A landscape with many peaks, sampled at points; each row gives a point and its height.
A climber steps from a point to the highest of its 2 nearest points, and stops where none of them is higher. Distance is the straight distance between rows; heights are no part of it.
j532: [ 97 156 181 111 106 155 136 113 120 161 157 179 139 134 138 132  96 144
 151 139 138  95]  (h 51.6)
j437: [110 165 142 154 137 119 183 122 166 140  98 123 139 150 104 142 100 121
 144 167 149 165]  (h 22.0)
j598: [ 80 128 102 122 160 118 179 142 174 116  67 143 139 177  93 140 151  66
 122 123 133 126]  (h 57.9)
j246: [164 167 124 147 132 131 113  78 178 133 175 123 149 135 123 157 103 132
 139 151 155 168]  (h 25.7)
j176: [ 69 149 151 134 153 115 132 133 169 114 134 229 131 105 106 108 150 143
 147 135 151 127]  (h 81.8)
j72: [136 117 172 150 111 151 108 153  77 147 131  51 109  90 129 153 105 159
 150 122 121 106]  (h 20.2)
j106: [ 95 110 135  72 172 100 115 135 116 102 139  91 141 171 120  81 100  88
  63 127 117 166]  (h 42.3)
j283: [ 81 118 107 104 115 122  99 141 128 114 161 148 162 155 187 134 109  59
 103 106 203 151]  (h 52.2)
j657: [129  94  93 156 157 119 117 142 146  59  89 118 106  77 135 127 158 157
 159  97 143 177]  (h 59.2)
j186: [ 70  85 105 146 157 122 156 135 209 102  82 140 127 123 156 114 129 101
 150 134 202 187]  (h 61.8)
j407: [ 93 150 186 145 154 106 115 132 141 125 109 151 128  81 130 119 125 185
 148 168 135 167]  (h 61.6)
j789: [ 86 138 164 100 119 172 189 120 152 102 133 165 141 144  42 163 111  96
 125 121 129 109]  (h 55.5)
j524: [162 147 120 104 134 118 163  98 161 120  97 134 107  81 124  87  83 141
 109 115  97 163]  (h 44.5)
j502: [110 103 124 154 114 145  75 153  82 121 119 124 144 143 125 123 178 192
 136  91  99  61]  (h 14.5)
j679: [154 108 100  99 119  97  81 122 120 119 176  91 126 174 131 113 204 107
 110 121  89  87]  (h 26.8)
j393: [111 140 164 137 129 136 174 149  88 159  93 144 125 138 102 108 112 141
 125 141 100  99]  (h 60.5)
j233: [109 108 133 100 169 111  96 144 125 106 117 124 118  92 107  85 112 154
  78  86 105 131]  (h 47.0)
j499: [ 63 143 172 114 127 138 167 131 109 102 159 179 140 159  90 147 117  64
 146 132 145 124]  (h 61.4)
j870: [ 86 114 119 133 146 128 113 119 170 117 125 139 132 134 181 141 125 105
 135 127 213 163]  (h 58.0)
j783: [ 95 143 148 144 112 129 112 117 145 176 159 179 166 174 159 130 113 119
 148 150 184  89]  (h 56.8)
j409: [118 131 109 135 143 114 131 114 183 158 131 167 177 154 121 133 137 137
 121 145 163  74]  (h 62.8)
j54: [120 157 144  98 140 137 151 105 142 132 124 176  88  76 135 108  77 149
 122 132 141 140]  (h 49.4)
j339: [147 131 103 167 101 160 122 104 128 126 107 112  71 123 148 148 143 150
 207 147 107  99]  (h 30.1)
j834: [153 147 123 140 105 120 129 122  73 135 179 148  91 142 118 143 142 129
 129 162  85  92]  (h 33.9)
j291: [121 174 165 134 107 171 135  98 118 116 176 146 123 167  64 187 119 175
 141 170  80 141]  (h 10.8)
j420: [110 142 140 124 139 167 168 114 133  80 124 175 106 165  49 142 141 133
 129 128  74 100]  (h 48.2)
j111: [116 154 123 157 145 120 186 115 184  92 123 107 126 108 117  67 106 118
 128 136 144 208]  (h 45.7)
j84: [133 168 191 122 107 157 137 114  92 112 166 118  87 119  74 182  84 140
 152 147 102 147]  (h 12.2)
j265: [154 127 139 105 111 111  90 150 107 183 209 176 171 116 128 137 167 129
 106 115 149  83]  (h 43.1)
j156: [144 168 144 133 131 117 116 110 147  80 174 168 124 138  57 163 144 179
 151 162 110 148]  (h 9.1)
j842: [138 139 182 104 130 126  94 152  59 140 129  64 143 115  92 170 103 131
 118 111 112 150]  (h 17.1)
j763: [127 102 110 128 106 108  62 132  91 145 187  68 141 179 196 130 135  94
 124 136 159 117]  (h 31.2)
j136: [115 111 145 138 137 144 108 178 111 123  84 175 135 107 112 115 170 194
 126  84  90  73]  (h 9.0)
j50: [175 123  91  83 126  85  87 102  89 111 176 118 110 124 127  98 153  74
  89 129  80 101]  (h 33.7)
j541: [147 134 137 141 130 127 170 126 186 114  79 179 161  86  94 122 125 180
 125 102 145 176]  (h 51.4)
j250: [138 117 129 111 162 106 103 153 136 141  85 127 193 118 119 116 157 191
  74  99 140  99]  (h 69.1)
j773: [132 120  62 120 154  91 140 101 163  97 124 123 108 122 160 118 131  98
 106 125 140 154]  (h 59.9)
j327: [151 151 104 118 128 101 104 115 125 120 155 153 114 126  99 121 134 116
  97 141  98 120]  (h 41.2)
j785: [168 121  80 136 116 177 143  89 178  88 144 141 103  79  82 138 106 162
 121 110 133 179]  (h 34.4)
j571: [138 145 133 137 127 108 138 144 156 187 102 201 167 123 119 116 141 188
 102 143 125  78]  (h 72.9)
j405: [154 115 103 163 126 127 100 128  93 103  54  78 114 162 134 126 141 168
 144 118  66 104]  (h 13.6)
j781: [146 106  54 125 154  91  85 119 119 102 147  68  85 142 166 121 156  82
 114 137 130 138]  (h 31.0)
j617: [ 85  84 122 142 164 133 142 126 166  72  82 135  64  67 126  99 141 117
 167 113 140 177]  (h 54.0)
j824: [ 99 119 112 143 189 110 180 136 150  79  69 148 133 154  75 111 151 105
 110 115  95 161]  (h 50.8)
j303: [164 105 127 151 111 134 105 111 125 180 169  69 139 183 160 129 144 145
 151 135 102  60]  (h 24.8)
j417: [120 127 146 123  78 184 140 124 143 172 160 183 111 101 140 158 129 165
 158 130 156  61]  (h 45.9)
j745: [105 128  81 122 155 123  93  91 181  97 149 143 123 120 180  98  80  99
 136 125 164 172]  (h 55.1)
j330: [118 100 114  99 104 166 101 123 122 100 176 107 132 145 173 180 115  67
 122  97 203 170]  (h 46.0)
j324: [104 154 177 162 133 110  89 137 109 159 137 132 123 120 152  97  95 156
 164 172 151 125]  (h 68.6)
j601: [116 146 130 137 126 115 128 133 166 120 134 204 124 128 108 125 155 182
 145 147  94  87]  (h 67.9)
j505: [126 106  88 151 129 117  88 122 123  83 157  92 122 145 154 159 151  88
 161 146 157 158]  (h 35.1)
j224: [202 156 113 152  84 161 165 140 100 178  75 137 134 148 136 147 128 191
 124 141  77  97]  (h 19.2)
j235: [175 188 117 138  91 152 170 110 154 171  98 170 134 173 106 160 112 191
 128 169  93 122]  (h 21.9)
j92: [110 133 162 156 154 129 135 150 168 129  49 156 151  99 113 123 135 207
 156 127 134 177]  (h 56.1)
j722: [147 131 123 128 144 137 151 126 130 140 115  60 133 106 133 178  91  96
 117 141 178 203]  (h 4.7)
j342: [145 149 113  73 109 146 155  94 136 142 140 166 125 170  83 120 133 109
  75 125  97  61]  (h 34.3)
j16: [131 130  98 157 156 116 203 108 186  88  70 127 129 145  99 104 127 104
 127 115 122 201]  (h 45.6)
j889: [111 113 134 142 125 136 118 157  93 130 102  67 114  85 182 149 130 123
 159 140 182 148]  (h 20.3)
j131: [116 107 117 126 124 128  83 130 112 112 143 106 117 158  99 168 175  92
 148 116  89  77]  (h 21.2)
j102: [144 143 119 107 144 115  82 140 141 134 110 139 153  93 136  83 115 212
  77  93 110 123]  (h 56.7)
j135: [185 135 111 166 104 154 134 144  83 157  43 112 113 102 142 133 120 188
 175 106  95 102]  (h 16.0)
j978: [156 152 124 148 131 117 134 128  80 123  64  73  88 118 132 114  98 126
 133 147  66 131]  (h 10.1)
j425: [133  98 146 146 111 144 153 129 124 148  21 133 100  97 163 117 111 181
 164 100 108 136]  (h 13.4)
j575: [148 149 115 140 125 137 142  91 164  63 196 117 115 114  72 135 109 133
 150 120 141 202]  (h 30.6)
j249: [126 122 165 155 100 113 124 166  78 179 196 119 122 108 162 101 196 121
 144 102 130  86]  (h 28.4)
j426: [165 133  86 111 117 140 153  84 146  76 137 112  91  70 138 109  97 112
 124 103 110 200]  (h 39.3)
j740: [132 130 115  92  61 167 147  92 110 153 178 150 159 171 137 161 111  42
 117 104 142  87]  (h 39.9)
j44: [ 97 130 117 140 118 143 101 134  96  87 165  68 118 152 175 170 103  88
 132 139 183 192]  (h 40.3)
j845: [110 163 134 137 170  78 166 129 139 118 163 148 138 100 123  86  96  90
 121 161 143 205]  (h 49.9)
j236: [ 46 100 121 136 181 110 165 137 195  91 111 141 164 160 118 129 129 125
 114 126 177 168]  (h 66.6)
j414: [129  99  75 158 176 100 140 151 166 110 101 129 125  85 156 114 159 138
 119 141 156 156]  (h 65.2)
j299: [158 177 144 139 116 130 142 103 153 157 129 150 134 149 117 168 122 137
 132 178 131 129]  (h 23.9)
j315: [118 100 147 170 109 129  97 163  66 134 152  96 126  92 166 136 159 141
 172 130 141 103]  (h 23.7)
j874: [152 103 139 144 143 113  75 157  93 159 147  45 151 141 165 123 114 127
 109 144 150 144]  (h 35.8)
j2: [137 124 108 151 104 114 129 129  95 175 172 135 127 109 181  97 158 108
 152  98 152  42]  (h 32.9)
j182: [133 139 157  66 111 141 165 114 112 158 155 155 147 183 110 121  95  55
  93 135 123  89]  (h 34.6)
j198: [114 116 120 126  91 166 143 121 102 133 160 166 101 122 128 161 152 105
 170 110 132  85]  (h 39.2)
j836: [112 116 131 105 151 128 164 156 144 136 114  86 156 141 174 137  86 103
  89 156 202 186]  (h 6.4)
j578: [ 72 126 121 114 111 180 140  96 144  95 130 163  90 117 146 149 117  76
 171  94 156 107]  (h 34.5)
j205: [155 128 137 108  97 136  76 104 153 169 189 189 170 169 139 139 119 127
 113 138 150  94]  (h 50.9)
j841: [138  94 111 125 134 104 112 160 135 155  77 102 161 127 147  92 179 136
  96 114 118  56]  (h 56.0)
j175: [139 144 145 122 142 149 190 147  99 141  36 140 140 103  99 140 101 151
 109 105 100 132]  (h 74.2)
j932: [118 105 112 150 129 128  89 124 111  96 100  63 136 142 113 157 147 146
 149 143 104 122]  (h 17.0)
j732: [157 111 134 140 111 113  65 117  76 143 197  82 115 158 138 153 138  85
 151 141 118 132]  (h 27.0)
j374: [170 126 131 140 126 116  74  85 165  95 198  90 120 103 110 138 111 140
 140 136 160 207]  (h 27.8)
j562: [ 66  87 125 130 144 148 119 125 200 103  83 135  91 124 158 123 130 153
 176 112 152 154]  (h 50.2)
j460: [118 108  93 109 143 118 136 162 125 141  85  78 144 159 141 132 165  86
  89 128 126  85]  (h 47.5)
j893: [148  97 122  92 107 163 163 137  97 138  64 135 129 104 123 139 124 128
 118  83  89  84]  (h 57.0)
j684: [ 98 119 130 120 170 109 159 158 121 125  99 109 116 119 187  99  79 127
 126 141 149 167]  (h 7.9)
j831: [153  91 139 150 109 140  89 156 108 163 147  80 146 172 134 116 201 160
 125 115 110  50]  (h 20.6)
j701: [130 156 141 122 123 150 198 108 161  99 117 165 117  96  60 145 140 158
 132 130 129 185]  (h 46.2)
j956: [141 109 114 132 121 102  82 155 114 180 167 153 146  88 173 110 137 141
 101 118 154  71]  (h 37.2)
j152: [163 153 165 122 108 116 120 117  88 122 174 104 144 118  79 195 122 125
 117 145 108 155]  (h 14.3)
j777: [169 141 152 141  79 121 106 132  78 143 227 109 115 190 141 141 142 109
 146 151  81 105]  (h 27.7)
j716: [149 148 102 167  86 153 150 122 114 152 105 163  99  90 130 160 171 127
 183 142 130 106]  (h 33.8)
j770: [ 71  88 159 129 177 110 151 160 106  91  85  93 117 113 118 110  94 134
 116 117 121 177]  (h 9.6)
j597: [114 105 156 146 140 140 144 151 122  99  50  88 102  85 154 120  81 154
 158 111 102 163]  (h 11.5)
j828: [136 137 166 118 122 130 127 164  69 170  97 124 165 125 120  94 133 158
  85 113  92 110]  (h 49.3)
j952: [147 136 127 175 114 137 116 104 126 158 140 104 108 176 165 129 117 134
 182 174 103  87]  (h 27.3)
j991: [142 108 124 107  88 158 153 131 140 163 116 141 134 153 134 129 141 138
 105 104 100  47]  (h 43.9)
j914: [128 120 126 122 155 125 124 138  86 128  95  50 105 123 142 122 105  88
  94 120 102 145]  (h 7.5)
j465: [173 137 124 104 129  99  98 120 148 177 134 130 173 156 125 106 153 136
  66 138 117  79]  (h 16.4)
j739: [138 105 162 109 136  91 104 157  86 184 135  82 168 109 158  74 117 147
  90 129 130 118]  (h 40.9)
j921: [184  88 102  82 109 120  70 113 136 173 142  98 162 162 129  90 198 133
  81 105  87  66]  (h 20.7)
j973: [135 136 121  97 135  90 124 118 134 120 165 132 141 150 122 110 106  66
  76 133 126 154]  (h 47.6)
j49: [127 142 143 130 137 137 131 143 151 149  84 117 131 101 136 149 130 119
 171 151 162 156]  (h 20.1)
j474: [108 120 130  57 171 122  75 114 144  86 150 109 121 149 109  66  92 112
  78  93  94 128]  (h 39.4)
j229: [121 108  83  88  91 147 116 119 125 137 154 133 133 159 178 121 109  42
 102  98 166 104]  (h 45.8)
j580: [128 151 136 144 114  91  96 134 104 150 163 175 110  72 151  99 127 136
 153 152 167 152]  (h 61.3)
j284: [ 54 133 153 145 142 106 144 155 130 124 137 188 137 147 100 132 169 100
 162 145 137 103]  (h 70.3)
j626: [124 170 130 112 132 101 150 119 121 114 167 170  96  85 138 100 101  85
 135 136 143 157]  (h 54.7)
j898: [146 141 132 122 136 154 201 117 128  72  95 158 124 133  38 135 125 144
 124 111  62 160]  (h 40.8)
j15: [185 124 110 108 111 128 143 152  78 147 122  70 118 111 127 142 129 102
  93 123 106 139]  (h 4.8)

Call two points neighbours if one is among the 2 nearest of the other. Go from one point of each pair to the other, from neighbour to neighbour, staying as high as possible. Name the lowest point that can't be avoided.
j324 / j973 -> j732
j176 / j324 -> j898
j324 / j414 -> j16
j283 / j175 -> j342
j571 / j176 -> j601
j250 / j973 -> j474
j236 / j414 -> j745
